Points, in no order, along strands that fork, close into loops and pass close to each other.
Points whose rows are less than 5.84 apart are linked; no others are. Some points are linked to none.
K_522: [ 1.67 -0.12 -0.87  2.08  1.46  1.57 -2.05 -1.19  1.12  0.37  0.42 -1.09
 -1.40 -2.21 -1.03 -0.56 -2.93 -2.43 -3.08 -0.51  1.27]
K_880: [ 2.43  0.31  0.54 -2.83 -0.52 -1.82 -1.81 -1.36  0.76 -2.50  0.08 -0.37
  0.41 -0.10  1.00  3.62 -0.09  0.32  1.83  1.44 -0.65]
K_84: [-1.34 -0.81  1.45  1.65  0.66 -1.48  1.44 -1.70  2.04 -2.22  3.48 -2.22
  0.52 -1.54  2.14 -2.14 -0.04 -2.38  0.74 -0.55 -2.73]
K_336: [-1.72 -1.04 -3.24  0.07 -1.41  0.75 -0.78  2.96 -0.10  2.46  1.06 -2.73
  3.36  0.30 -0.58  1.48  0.91  0.43 -0.58  3.30 -0.68]
K_494: [ 1.76  1.23 -1.49 -0.86  1.18  1.06  1.02 -1.60  0.14 -1.62 -3.27  4.80
 -3.62  0.01 -1.84 -0.76 -0.07  1.29 -2.24 -1.07  2.60]
K_255: [-1.48 -1.56  0.10  3.34 -2.87  1.44  2.72  0.66 -2.34  1.45  1.15 -1.42
  1.02  1.18  0.06 -1.82 -4.03 -1.57 -1.42  1.19  2.31]
K_963: [ 1.65  2.18 -1.58  1.08 -3.57  2.53  2.02 -0.57  0.05  0.70 -0.19  2.99
 -2.58 -0.29 -1.16 -2.10  0.95  1.21 -2.22 -0.07  2.45]
K_689: [ 0.55 -0.11  0.19  0.71 -1.57 -0.11  2.01 -1.06  0.02 -1.38 -0.31  0.19
 -1.88 -1.36 -1.17 -1.17 -2.08 -0.26 -0.09  2.55  1.70]
K_529: [-0.10  0.52  1.09 -2.48 -3.07 -1.83  0.12 -1.79  0.25  0.49  0.02 -2.71
  2.07  1.06  2.10  3.08 -2.07 -0.94  2.68 -1.07 -1.20]
K_384: [ 3.10  0.12  1.98  1.25  1.09  0.47 -3.01 -1.86  2.91 -1.65  2.10 -1.83
 -0.94 -3.08  0.57  0.03 -0.33 -2.42 -0.71 -1.07 -1.49]
K_894: [ 2.14  1.97 -1.41 -1.86  1.25  2.71 -2.79 -0.83  2.04  0.68 -2.65  0.58
  0.36 -0.03 -0.12 -0.53  1.81  2.00  0.15 -0.02 -0.80]
K_745: [ 0.50 -0.19 -0.09 -1.64  1.92  2.16 -2.16 -1.78  1.60 -0.16 -2.76  0.19
  2.35  0.95  1.30  0.23 -1.05 -0.46  1.78 -1.35 -1.84]
K_249: [-1.18 -0.74  2.18  1.26  2.12  0.10 -1.43  0.91 -0.64  3.77 -0.12 -2.17
 -0.20  0.13  1.23 -0.79 -0.62 -2.37 -1.30 -3.71  0.49]
K_591: [ 0.30  0.38  3.21  0.34  0.68  0.63  0.36 -1.17  1.85  0.37  0.60 -0.72
 -0.92  0.12  1.89 -2.77  1.69 -1.58  0.90 -2.92 -1.86]
K_610: [-3.40 -1.51  1.80 -1.00 -1.41 -5.15  3.27 -0.32 -2.61 -2.19 -0.67 -0.62
  1.02  2.24  0.33  0.96 -2.11 -0.37  3.22 -0.73 -1.08]
K_762: [-2.70 -2.92 -2.13  0.80  0.66 -1.02  3.49  0.41 -2.70 -2.20 -1.48  1.52
  1.39  1.09 -2.26 -0.29 -4.18  0.15  0.39  3.82  0.79]
K_974: [-0.01 -1.49  3.43 -0.82 -1.33 -3.51  0.03  0.98  0.36 -1.84  2.86 -5.10
  1.91 -0.37  0.22  1.94  1.55 -1.00  0.56  0.57 -4.14]
K_30: [-0.71 -0.52  0.56 -0.20 -0.75 -0.46 -2.01  3.61 -0.44  2.86  1.13 -2.06
  1.35  0.46  1.68  0.08  4.63  0.81  0.65 -0.07 -1.97]
K_860: [-2.39 -0.50 -1.60 -1.08  2.00 -1.49  2.48  0.94  0.47 -0.47 -0.46 -1.38
 -0.78 -2.77 -2.58 -1.34 -0.13 -0.03  0.26  4.62 -1.82]
K_306: [-1.63  0.39  1.86 -0.03  2.52  1.72  1.54 -2.11  2.13  1.75  0.70 -3.40
  1.08  0.16  1.42 -3.66 -0.49 -3.38 -0.06 -2.26 -3.51]
K_123: [-1.18 -1.39  0.97  1.39 -0.47 -1.94 -0.26 -0.88  1.95 -1.55  3.77 -3.39
  2.88 -1.11  2.55 -0.10  0.66 -2.47  0.79 -0.62 -3.52]
K_7: [-0.84 -1.36 -1.05  0.30 -0.80  0.40 -1.94  3.31  0.27  1.80  0.46 -2.56
  3.68  1.28  1.39  0.83  2.16  0.94  0.20  1.00 -1.98]
K_352: [-1.40 -0.21  0.01  1.72  1.00  0.71  0.18  0.81 -1.92  3.37  0.36  1.07
 -1.57 -0.05 -0.45  0.47 -2.33 -0.63 -2.11 -2.87  3.25]
K_264: [ 2.11  2.89  0.17 -4.31 -0.33 -1.10  1.02 -3.99  1.42 -1.60 -1.56  0.16
 -1.57 -0.81  0.06  2.42 -1.75  0.05  1.67 -0.20  0.45]
K_375: [ 0.62  0.28 -2.82  3.95 -0.39  4.41 -2.34  0.27  1.59  0.75  2.27  0.87
  1.75 -0.41  0.75 -2.49  1.92  0.41 -3.23  1.03  0.63]
K_423: [-1.70  0.23 -2.01  1.90 -3.55  2.09  1.70  0.04 -1.17  2.41  0.84 -1.53
  1.41  0.56 -0.15  0.36 -2.90 -0.89 -1.16  1.16  2.16]
K_787: [-2.21  0.76 -0.89 -2.09  1.02 -0.91  0.61 -2.27  0.87  0.03 -2.09  1.57
  0.47  0.60  1.73  1.28 -0.86  0.40  3.36 -2.00 -0.72]
K_777: [ 0.93  0.32 -1.50 -1.00  3.31  1.60  0.13  0.71 -2.92 -0.62 -2.65  4.77
 -0.56  1.15 -2.29  1.13 -0.37  2.40 -1.74  1.35  2.65]
K_50: [ 0.56 -0.38  2.51 -1.57 -3.74 -2.16  0.91 -1.02  1.47 -1.22  2.16 -3.70
  3.66  1.82  1.83  3.16 -0.60 -1.47  3.24 -1.11 -3.12]
K_330: [ 1.52  0.55  0.13 -1.42  0.80  3.20 -0.79  2.57 -2.09  2.04 -1.35  3.03
  0.41  3.12 -0.87 -0.51  3.81  3.41 -0.46  0.01  0.82]
K_468: [ 0.64 -0.19  0.47  0.55 -1.03 -2.13 -2.25  0.20  0.54 -1.47  1.07  1.81
 -1.27 -0.63  1.78  0.90  2.60  1.11  1.85 -1.35 -0.02]
K_441: [ 2.01 -0.69  1.67 -1.80 -2.18 -0.33 -0.96 -1.20  1.48 -2.80  1.07 -2.22
  3.85  1.59  2.34  2.26  0.62 -0.75  3.28 -0.32 -3.06]
K_31: [ 0.26 -0.84  0.71  0.38  1.53  2.05  0.28  1.14 -0.61  0.34 -1.27  0.56
  0.32  0.31 -1.53 -2.62  0.61  0.12 -0.82  1.99 -1.25]
K_81: [ 1.61  0.36  0.92 -3.61 -1.93 -4.45  0.30 -1.05 -0.21 -3.42  0.60 -2.17
  0.06 -0.05  0.27  4.55 -0.70  0.04  2.12  2.34 -0.55]
K_169: [-0.11  1.97 -1.70  1.59 -1.66  1.51  0.79 -1.79  1.50  0.80 -0.68  3.51
 -2.40 -0.60  0.48 -1.45  0.63  0.57 -2.04 -3.27  1.96]
K_897: [-0.74 -0.31 -1.11 -0.02  2.23 -1.52  0.25  1.39 -1.23 -0.40  0.17  2.02
 -2.34 -1.82 -2.19  0.57  0.39  1.62 -0.80  2.60  1.28]
K_546: [ 1.86 -0.30  0.06 -1.53 -1.23  0.47 -2.85 -0.68  1.99 -2.05  0.40 -2.07
  2.36 -0.14  0.86  1.86 -0.33 -0.48  1.34  1.59 -1.78]
K_742: [ 0.85 -0.41  0.51 -3.03 -3.52 -2.67  1.18 -0.27 -0.31 -2.58 -0.26 -2.41
  1.20  1.25 -0.40  2.69 -0.78 -0.04  2.87  3.23 -1.31]
K_467: [ 2.37  1.77 -1.27 -1.57 -1.69  1.01 -0.83  2.02 -0.29  1.26  0.74 -2.19
 -1.66 -1.61 -1.87  0.35  3.03  1.68 -1.53  4.48  0.52]
K_841: [-0.64  1.31 -1.43 -0.99  2.33  3.50 -0.97  1.30 -0.47  3.63 -1.69  3.50
  1.39  2.74  0.03 -0.56  2.69  3.83 -0.52 -2.41  0.55]
K_77: [ 0.30 -2.90  2.69  1.22  3.32 -1.92 -3.55  0.76 -0.16 -1.37  0.68 -2.02
  1.15 -0.45  1.21  0.52 -0.35 -2.31  0.14 -1.39 -2.55]
K_126: [ 2.63 -0.20  1.49  3.04 -0.40  0.45 -2.74 -0.76  1.52 -1.76  2.28 -0.63
 -2.16 -1.91 -0.77 -1.61 -0.83 -2.14 -2.45 -0.30  1.31]
K_484: [ 1.20  0.99  1.26 -1.44 -2.24 -3.09 -1.08 -1.21 -0.25 -1.75  0.74  1.17
 -1.76 -0.03  2.05  2.80  0.80  1.08  1.95 -1.79  2.39]
K_85: [-1.46 -0.23  1.29  3.18 -0.20  1.20 -0.21  0.08 -0.53  3.83  1.89 -0.19
 -1.03  0.25  1.13 -1.14 -0.99 -2.04 -2.37 -3.89  2.47]
K_637: [ 1.27 -0.74  1.20 -0.75 -1.13  1.28 -0.21  2.90 -2.11  0.17 -0.95  1.51
  0.71  2.84  0.16 -1.01  2.80  2.38  0.88  1.22  0.36]
K_690: [-0.62  0.36 -3.18  0.09 -2.81  0.82  0.05  1.33 -0.33  2.49  0.80 -1.69
  2.08  0.08  0.31  1.78 -0.45  0.77 -0.56  2.58  1.39]
K_608: [-0.88  0.34 -1.08  1.04  1.98  3.08  0.12  1.22 -2.74  4.03 -0.67  2.61
 -0.62  0.92 -1.85  1.84 -2.13  0.79 -3.49 -2.92  3.53]
K_718: [-0.57  0.72 -1.63 -2.81  0.10 -1.27  1.66 -0.46 -0.30  1.01 -1.73 -1.26
 -1.02 -1.14 -1.04  1.06 -1.37 -0.04  1.02  2.24  0.32]
K_104: [ 2.06  2.32 -2.23 -1.44  0.36  3.47 -0.53 -2.41 -0.06 -0.25 -4.45  4.08
 -0.09  2.15  0.14  0.34 -0.86  2.09 -0.02 -0.74  1.46]
K_728: [ 1.57 -1.44  1.59  0.29  3.19  1.60 -0.44  1.06  0.77 -1.91 -0.85 -1.00
 -0.38 -0.44 -1.99 -3.69  1.14 -0.48 -0.51  3.16 -3.14]
K_898: [ 1.66  0.66 -0.84  0.12  0.26 -1.17 -2.07 -1.00  2.39 -3.06  0.56  2.65
 -1.82 -2.91  0.67  0.29  2.51  0.99  1.38 -0.32  0.05]
K_605: [ 2.12  1.58 -2.13  0.46  0.16 -0.43 -1.65 -1.57  1.86 -3.40 -0.93  4.76
 -3.04 -1.31  0.46 -0.27  2.20  2.44 -0.44 -1.25  0.98]
K_322: [-0.87  1.06 -0.55 -2.93  1.21  1.23 -1.01  2.55 -0.98  4.60 -2.30 -0.57
  1.60  1.99 -0.23  0.98  2.26  2.20  0.49 -0.23 -0.35]
K_622: [-0.38  0.89 -1.01  0.81  1.83  1.20 -0.37 -2.24  2.32  0.15 -1.74  3.49
 -2.14 -0.29  0.57 -1.43 -0.04 -0.65 -1.55 -4.86  0.61]
K_882: [ 0.35  0.85 -0.11  2.51 -2.76  0.46  0.53  1.59 -1.84  1.65  2.81  1.91
 -2.21 -0.62 -1.32  0.21 -0.30  1.27 -2.76 -0.88  4.57]
K_59: [-0.45  0.87 -0.72  2.15  0.57  2.53 -1.07 -0.38  1.79  1.60  0.77  0.90
 -0.33 -0.50  1.87 -2.63  3.38 -0.49 -1.36 -2.80 -0.29]
K_78: [-1.90 -1.68  1.72 -0.47 -2.41 -6.24  1.14  1.82 -1.75 -1.06  2.32 -4.46
  1.36  0.62  0.54  3.16  1.08 -0.43  1.08 -0.34 -2.67]
K_793: [ 0.29 -1.12 -0.91  1.73  1.47  2.18 -0.08  0.93 -0.79 -0.20 -0.60  1.11
  0.61  0.44 -1.01 -0.68 -1.53 -0.08 -1.43  1.86  0.97]
K_611: [-0.93  0.16 -2.57  0.65  1.01 -0.49  0.28  2.27 -1.78  1.89  1.88  1.58
 -0.85 -2.01 -2.50  1.93  0.19  1.90 -2.05  2.28  2.71]
K_495: [-1.42  0.08  0.94 -0.75 -0.70  0.14 -0.57  4.31 -1.80  5.22  0.11 -1.31
  2.42  2.48  0.66  0.10  3.82  1.93  0.19 -0.59 -0.59]
K_794: [ 0.58 -2.71  2.31  1.52 -0.80 -1.77  0.34  2.49 -2.15 -2.01  0.05 -0.21
  0.19  1.55 -0.74 -1.85  0.33 -0.34  0.27  1.61 -0.51]
K_9: [ 0.82  2.20 -1.28 -1.14  2.19  2.71 -1.65  0.30  1.91  2.53 -2.76  2.54
  0.22  1.27 -0.29 -1.40  3.38  2.62 -0.72 -2.55 -0.16]
K_666: [-0.09 -0.35  0.49  3.83 -3.24 -1.14 -0.40  1.16 -1.92 -0.15  3.12  1.76
 -1.07 -0.18  0.73 -0.60 -1.55  0.22 -1.16 -1.91  4.86]
K_778: [-1.96  1.60 -3.53  1.18  2.87  0.93  1.59  0.70  0.98  2.46  1.01  0.96
 -2.15 -4.34 -2.42 -0.49  0.26  0.52 -3.37  1.41  0.86]
K_62: [ 2.86  2.28  0.59 -0.60 -3.32 -1.07  0.88 -2.20  1.04 -1.50 -0.39  1.11
 -4.18 -0.82 -1.38 -0.41 -0.75 -0.27 -0.84 -1.95  3.28]
K_471: [ 1.87 -0.31  1.30  0.18 -0.90 -0.62  0.53  2.49 -4.32  1.28  0.17  0.29
 -2.42  0.57 -2.19  1.42 -2.65  0.65 -2.49  1.70  4.24]
K_985: [-1.64 -0.28 -1.03 -2.00  3.59 -1.30 -0.63  2.14 -0.33  1.43 -1.24 -0.76
  0.47 -0.62 -1.08  0.44  1.90  0.66  0.66  1.71 -2.50]
K_993: [-0.97  0.22 -1.42 -0.94  2.04  2.11 -0.30  1.85 -1.90  3.40 -1.92  1.75
  0.76  1.00 -0.83  2.39 -0.96  1.60 -1.51 -0.70  2.18]
K_396: [ 0.09 -0.01 -2.65  1.56  1.51  2.01 -0.78 -1.35 -0.40  0.48 -0.73  0.68
 -0.22 -1.15 -0.73  0.94 -4.11 -0.34 -1.77  0.40  2.28]
K_492: [-1.07  1.50  2.89 -3.63 -2.56 -3.11  3.30 -1.91 -1.05  0.87 -0.27 -2.89
  0.04  1.23  0.66  2.45 -2.15 -0.90  3.41 -1.22 -0.85]
K_52: [ 1.08 -0.79  0.66  0.90  1.34  0.30 -2.33 -1.00  0.61 -1.46 -1.97  1.33
  0.36  0.83  1.62  0.59 -1.70 -0.68  1.24 -2.43  0.73]
K_686: [ 2.02 -1.58  1.76  1.81 -0.37 -1.50 -2.75 -0.47 -1.24 -1.66 -0.36  1.56
 -0.76  0.88  1.30  0.87 -2.06 -0.68 -0.10 -3.52  3.11]
K_38: [ 3.42  1.69  0.93 -3.08 -0.01  1.29 -0.11 -2.95  0.39 -3.03 -3.03  1.11
 -1.45  1.04 -0.56  0.79 -1.85 -0.14  1.73  1.44  0.59]
K_457: [ 1.13 -1.32 -1.52  1.95 -1.68  3.24 -1.83  0.43  1.22 -2.12  0.38  0.38
  3.57  1.53  1.50 -1.10  1.01  0.69  0.67  1.05 -1.42]
K_113: [-2.45 -3.16 -0.68  2.13  2.38  0.60  0.92  3.27 -4.52  0.66  0.52  1.24
  2.40  1.56 -2.75  0.95 -3.30  0.26 -1.46  1.85  1.35]
K_669: [-1.70 -0.18  2.04  2.02  1.09  0.53  1.06 -1.81  1.99 -0.41  1.76 -1.55
  1.13 -0.58  2.57 -4.31  0.83 -2.77 -0.05 -1.57 -2.55]
K_759: [ 1.26  0.30  3.48 -0.35 -1.44 -0.92 -0.91 -0.28  0.79 -0.45  1.97 -2.29
 -0.57 -0.56  1.74  0.06  0.87 -1.43  1.38 -1.44 -1.39]
K_39: [-2.75 -2.22 -0.82  3.07 -2.11 -0.46  3.02  1.22 -1.59  0.54  1.71 -4.01
  2.72  1.07 -0.50 -2.05 -2.45 -2.48 -1.40  2.34 -0.04]
K_245: [-2.71 -2.11 -0.98  1.93 -2.69 -0.57  2.65  0.25 -0.24 -1.49  1.27 -2.03
  2.13  0.64  0.57 -1.74 -1.03 -1.47  0.54  2.19 -1.05]
K_268: [-2.21  1.45 -3.21  1.22  2.18  1.60  1.22  1.42 -1.34  3.24  2.44  3.01
 -1.78 -2.18 -3.20  0.78  1.04  2.07 -3.56  1.31  2.00]
K_391: [-1.29 -0.07  0.18 -1.02  0.80 -2.45 -0.86 -0.16  1.57  0.67  1.80 -3.24
  0.89 -1.97  0.47  1.92  1.06 -0.49  1.51  0.85 -3.44]
K_112: [-0.58  1.50  1.59 -3.36  1.13 -1.90  0.87 -2.27  0.62  0.69 -1.96  0.75
 -0.73  0.68  1.81  2.05  0.29 -0.16  3.33 -3.88 -0.23]
K_729: [ 1.81  1.24  0.66  0.70 -1.27  1.10  0.97 -2.27  0.60 -1.56 -1.01  0.77
 -3.27 -0.99 -1.47 -2.07 -1.26 -0.98 -0.89 -0.22  1.53]
K_773: [ 2.18  1.24 -0.28 -1.12 -1.04  3.38 -0.82 -0.97  1.35 -0.74 -1.66  1.44
  0.74  0.96  0.69 -1.85  1.75  1.29  1.31  1.00 -0.89]
K_767: [-3.02  1.16 -2.00  0.41  1.92 -0.06  2.23 -1.11  1.75  1.54 -0.19 -0.23
 -2.21 -3.40 -1.13 -1.62 -0.71 -0.56 -0.76  0.27 -0.16]
K_867: [-0.07  0.35 -0.31  1.64  2.01  1.06  0.83 -1.65  2.09 -2.10 -1.42  4.42
 -3.79 -0.89 -0.49 -3.57  0.64 -0.54 -0.87 -3.32  0.93]
K_315: [-1.34  0.20  2.47 -2.17 -2.20 -4.69  3.27 -1.86 -1.09 -2.16 -0.29 -0.68
 -0.71  0.64  0.06  1.03 -2.46 -0.09  3.56 -0.62  0.46]
K_153: [-1.14 -0.44 -2.69  0.81  2.15  2.93  0.77  1.82  1.62  0.45  1.12 -0.62
  1.72 -1.27 -0.97 -3.49  3.02  0.70 -1.28  4.18 -2.52]
K_420: [-1.47 -0.31 -1.14 -1.72  3.69 -0.76  0.29  0.69 -0.90  0.72 -1.89  0.84
 -0.72 -0.96 -1.41  1.01 -0.63  1.12  0.02  1.68  0.54]
K_829: [-3.04 -0.91 -0.31 -1.15 -2.85 -4.59  1.76 -0.01  0.06  0.26  1.83 -4.47
  1.90 -0.16  0.53  3.23 -0.56 -1.15  1.98  0.64 -2.79]
K_956: [ 0.42  0.51 -1.82  3.33 -0.05  3.00 -1.91  0.46  1.46  2.07  1.83  2.04
  0.02 -0.96  0.89 -2.04  1.66  0.63 -3.38 -2.10  1.06]
K_660: [ 1.53  3.12  0.54 -4.90  0.78 -0.88  0.18 -4.00  2.57 -0.28 -1.60  0.54
 -0.99 -0.38  1.52  3.00 -0.07  0.70  2.54 -2.39 -0.64]
K_201: [-1.65  0.35 -0.42 -0.70  4.29  0.51 -1.13  0.88  1.92  1.88 -1.03 -0.56
  0.48 -1.24 -0.11 -1.45  2.40 -0.03  0.30  0.02 -2.19]
K_716: [ 0.52 -1.68  1.51  3.43 -0.93 -1.05 -1.93  1.20 -1.41 -0.32  1.72  1.39
 -1.00  0.33  1.28 -0.64  0.38 -0.17 -0.90 -2.21  2.28]
K_186: [ 0.34  0.96 -1.52  0.40 -2.65  1.78  2.36  0.06 -0.58 -0.14  0.09  0.88
 -1.29 -0.83 -1.36 -1.41  0.20  1.22 -0.69  3.43  1.55]
K_173: [-2.93 -0.49 -1.31 -1.10 -1.10 -2.64  2.12 -1.16 -0.27  0.53  0.48 -2.35
  0.43 -0.66  0.13  1.49 -1.49 -0.24  2.32  0.96 -1.05]
K_28: [-0.74  0.29 -2.21 -2.48  2.60  1.17 -1.17  2.32 -1.77  3.46 -2.49  0.20
  2.51  1.58 -0.95  2.73 -0.60  2.22 -0.50  1.87  0.54]
K_324: [-1.36 -2.04  2.14  1.63  3.55 -1.21 -2.42  2.24 -1.05  2.38  0.77 -2.29
  1.20  0.23  1.03  0.01 -0.60 -1.49 -0.98 -2.07 -1.31]
K_478: [ 1.17  2.23 -1.69  0.36  0.15  0.01  1.07 -2.28  1.57 -2.72 -2.15  5.72
 -4.58 -0.93 -1.44 -2.06  1.72  1.15 -1.25 -1.99  1.59]
K_539: [-2.02 -2.47 -1.18  0.86 -1.24 -2.38  2.85  0.38 -1.57 -2.52  0.01 -0.17
  1.39  0.96 -1.27  0.07 -2.70 -0.72  1.02  3.39  0.10]
K_172: [ 1.17 -1.62  0.46 -1.13 -4.53 -2.01  0.07  1.75 -1.81 -1.91 -0.24 -2.20
  2.12  2.89 -0.13  2.10  0.18  0.21  1.95  2.64 -0.71]
K_11: [ 2.11  0.26 -2.02  2.81 -0.97  4.75 -3.12 -0.53  2.51 -0.74  0.46  1.14
  2.10  0.18  1.15 -1.51  1.15  0.77 -1.31  0.60 -0.19]
K_654: [-0.55  0.01 -0.90  0.95 -0.69  1.52  0.67 -2.61  2.12 -0.87  0.84 -1.80
  1.31 -1.09  0.61 -2.14 -0.86 -1.73  0.44  1.86 -2.09]
K_237: [-2.31  0.89 -0.05 -0.19  2.94 -0.40  1.72 -2.31  3.33 -0.56  1.06  0.06
 -1.58 -2.64  0.76 -2.11  1.76 -1.87  1.59 -2.02 -2.50]
K_496: [ 1.50 -0.95  2.37  0.58  4.25  0.00 -2.97 -0.30  1.58 -1.26  1.03 -2.51
  0.95 -2.00  0.43 -0.29 -0.68 -2.86 -0.07 -1.55 -2.64]
K_914: [ 2.31  0.04  0.64 -1.50 -0.01 -1.47 -0.82  1.78 -3.76  0.68 -0.87  0.07
 -1.10  1.23 -1.23  3.63 -2.45  1.25 -1.83  2.53  4.91]
K_149: [ 2.21  1.42  0.33 -1.21 -1.40  1.98  0.32 -2.79  2.01 -3.32 -1.08  1.99
  0.35 -0.01  1.07 -1.34  1.09  0.60  2.53  0.21 -1.24]
K_823: [-1.85 -1.73 -2.24  1.89 -0.32  0.76  0.13  2.06 -2.69  0.85  1.71  1.17
  2.88  0.60 -0.94  2.59 -2.25  1.11 -0.91  1.51  1.98]
K_407: [-0.86 -0.51  1.44 -1.62  0.95 -0.44 -1.27 -0.86  0.84 -0.46 -0.90 -0.11
  2.37  1.37  2.54  1.20  0.22 -0.07  3.29 -2.12 -2.62]
K_704: [-0.05  0.16  2.34 -0.71 -1.16 -2.60 -1.48  0.62  1.05  0.97  2.71 -3.88
  0.24 -1.40  1.33  1.45  2.00 -1.16  0.73 -0.39 -2.48]
K_372: [ 1.02  0.61  0.51  0.57 -2.84  0.41  1.73  1.71 -3.66  1.61  0.76  1.67
 -1.67  1.63 -1.31  0.26 -1.44  1.30 -1.60  0.28  4.79]
K_776: [-3.39 -1.48  1.75  0.73 -1.71 -5.23  3.98  1.94 -3.55 -0.40  0.06  0.22
 -0.46  1.88 -0.32 -0.23 -1.47  0.71  1.82 -0.60  0.97]
K_623: [ 0.25 -0.74  0.01 -1.15 -4.21 -2.03  0.12  2.25 -3.31 -0.70 -0.94  0.87
  1.16  2.81  1.08  2.37  0.64  1.67  2.03  1.41  1.61]
K_395: [-0.04 -1.10  1.14 -0.09 -3.85 -0.10  0.71  2.35 -2.53 -0.69 -1.11  1.12
  1.62  3.83  1.46 -0.15  1.70  1.22  2.57  0.31  0.19]
K_459: [ 4.01  0.69  1.18 -0.56  0.34  2.56 -0.31 -2.06 -0.02 -2.40 -2.66  0.71
 -1.28  0.60 -1.72 -1.83 -1.31 -0.70 -0.48  1.60  0.46]
K_528: [-1.52 -3.07 -2.51  0.71  2.35  1.58  2.08  1.55 -2.98 -0.86 -1.99  1.42
  2.75  1.41 -2.59  0.88 -3.99  0.69 -0.84  3.80  0.40]
K_234: [-0.97  0.26  1.75 -0.88  3.03  1.29  0.05 -0.54  1.40  2.28 -0.48 -2.86
  0.13 -0.87  0.11 -1.72 -0.02 -2.19 -0.27 -0.73 -3.20]
K_720: [-2.47 -1.59  3.01  0.31  2.46 -1.34  2.41  0.28  0.53 -0.18  1.50 -4.34
  2.45  0.53  1.05 -3.26  2.04 -2.75 -0.41 -0.41 -5.74]
K_130: [-1.24 -1.10 -0.31 -0.95  0.93 -1.75 -0.96 -0.10  3.18 -1.39  3.11 -3.49
  3.14 -1.59  1.86  1.62  2.65 -1.17  1.71  0.30 -5.48]
K_946: [ 1.01  2.57 -0.73 -0.26 -0.50  3.09 -1.71 -0.37  2.05  2.74 -1.33  1.97
 -1.24  0.47  0.50 -2.16  3.67  1.17 -1.34 -4.47 -0.36]
K_105: [-2.76 -2.05  1.19  2.13  0.10 -3.12  1.41  1.09 -2.40 -0.40  0.76  1.37
 -0.94  0.85  0.60 -0.62 -0.78  0.56  1.09 -1.22  1.09]
K_91: [ 2.19  1.99  0.65 -1.34 -1.79 -2.76 -0.30 -2.00 -0.11 -1.49 -0.30  1.66
 -3.86 -0.26  0.11  1.80 -0.52  0.39  0.42 -2.07  2.95]
K_137: [-0.91  0.66  0.60 -1.55  4.67 -2.03 -1.02 -0.74  1.68  0.84 -0.35 -0.29
 -2.94 -3.09 -0.67  1.01 -0.40 -1.26  0.13 -2.20 -1.41]
K_779: [ 2.73 -1.24  2.64  1.13  0.92  0.67 -1.19  0.76  1.16 -2.44  1.55 -2.76
 -0.16 -1.10 -0.96 -2.80  1.30 -1.79 -0.39  2.45 -2.53]
K_48: [ 2.75 -0.41  1.45  1.87 -0.03  2.52 -2.65  0.69  0.84 -0.63  0.72 -1.79
 -0.88 -1.09 -0.82 -2.49  1.06 -1.23 -1.85  1.46 -0.14]
K_208: [ 3.02  1.55  0.78 -1.55 -1.00 -1.56 -1.02 -0.77 -1.56 -0.51 -1.29  0.28
 -2.86  0.19 -0.62  2.62 -2.10  0.52 -1.15  0.35  4.49]
K_304: [ 1.54  2.48 -1.72 -0.74 -0.85  1.70  1.55 -0.22 -0.83  0.56 -2.07  4.70
 -3.50  0.45 -2.45 -0.17  1.12  2.48 -3.22 -0.76  2.69]
K_224: [-2.88  1.65 -0.80 -0.50  2.38 -0.21  3.33 -2.90  2.28  0.88 -0.65  0.21
 -3.34 -2.73 -1.07 -2.58 -0.25 -1.64 -0.08 -2.20 -0.58]
K_86: [ 1.15 -1.10 -0.12  1.51 -0.78  1.99 -1.43 -2.34  2.18 -4.16 -0.40  1.30
  1.77  0.16  1.70 -1.31 -0.33 -0.43  1.72  0.47 -1.30]

How many points has the smallest loop of links through each point below? Write none if it is on no loop.
K_169 | 7
K_130 | 8
K_149 | 11
K_686 | 20
K_91 | 13
K_420 | 14
K_396 | 8

A tip is a point with one link. Name the tips that can be reached along the links from each point below, in the order of the rows.
K_974 | K_237
K_457 | K_105
K_690 | K_823

Name the points in between on the shortest way along the links from the first point to the second, in order.
K_539; K_324 | K_245 K_39 K_255 K_423 K_690 K_336 K_7 K_30 K_495 K_322 K_28 K_993 K_608 K_352 K_85 K_249
K_391; K_237 | K_704 K_974 K_78 K_829 K_173 K_718 K_420 K_897 K_611 K_268 K_778 K_767 K_224
K_623; K_315 | K_172 K_742 K_81 K_880 K_546 K_441 K_50 K_529 K_492
K_11; K_529 | K_375 K_956 K_59 K_946 K_9 K_841 K_330 K_637 K_395 K_623 K_172 K_742 K_81 K_880 K_546 K_441 K_50
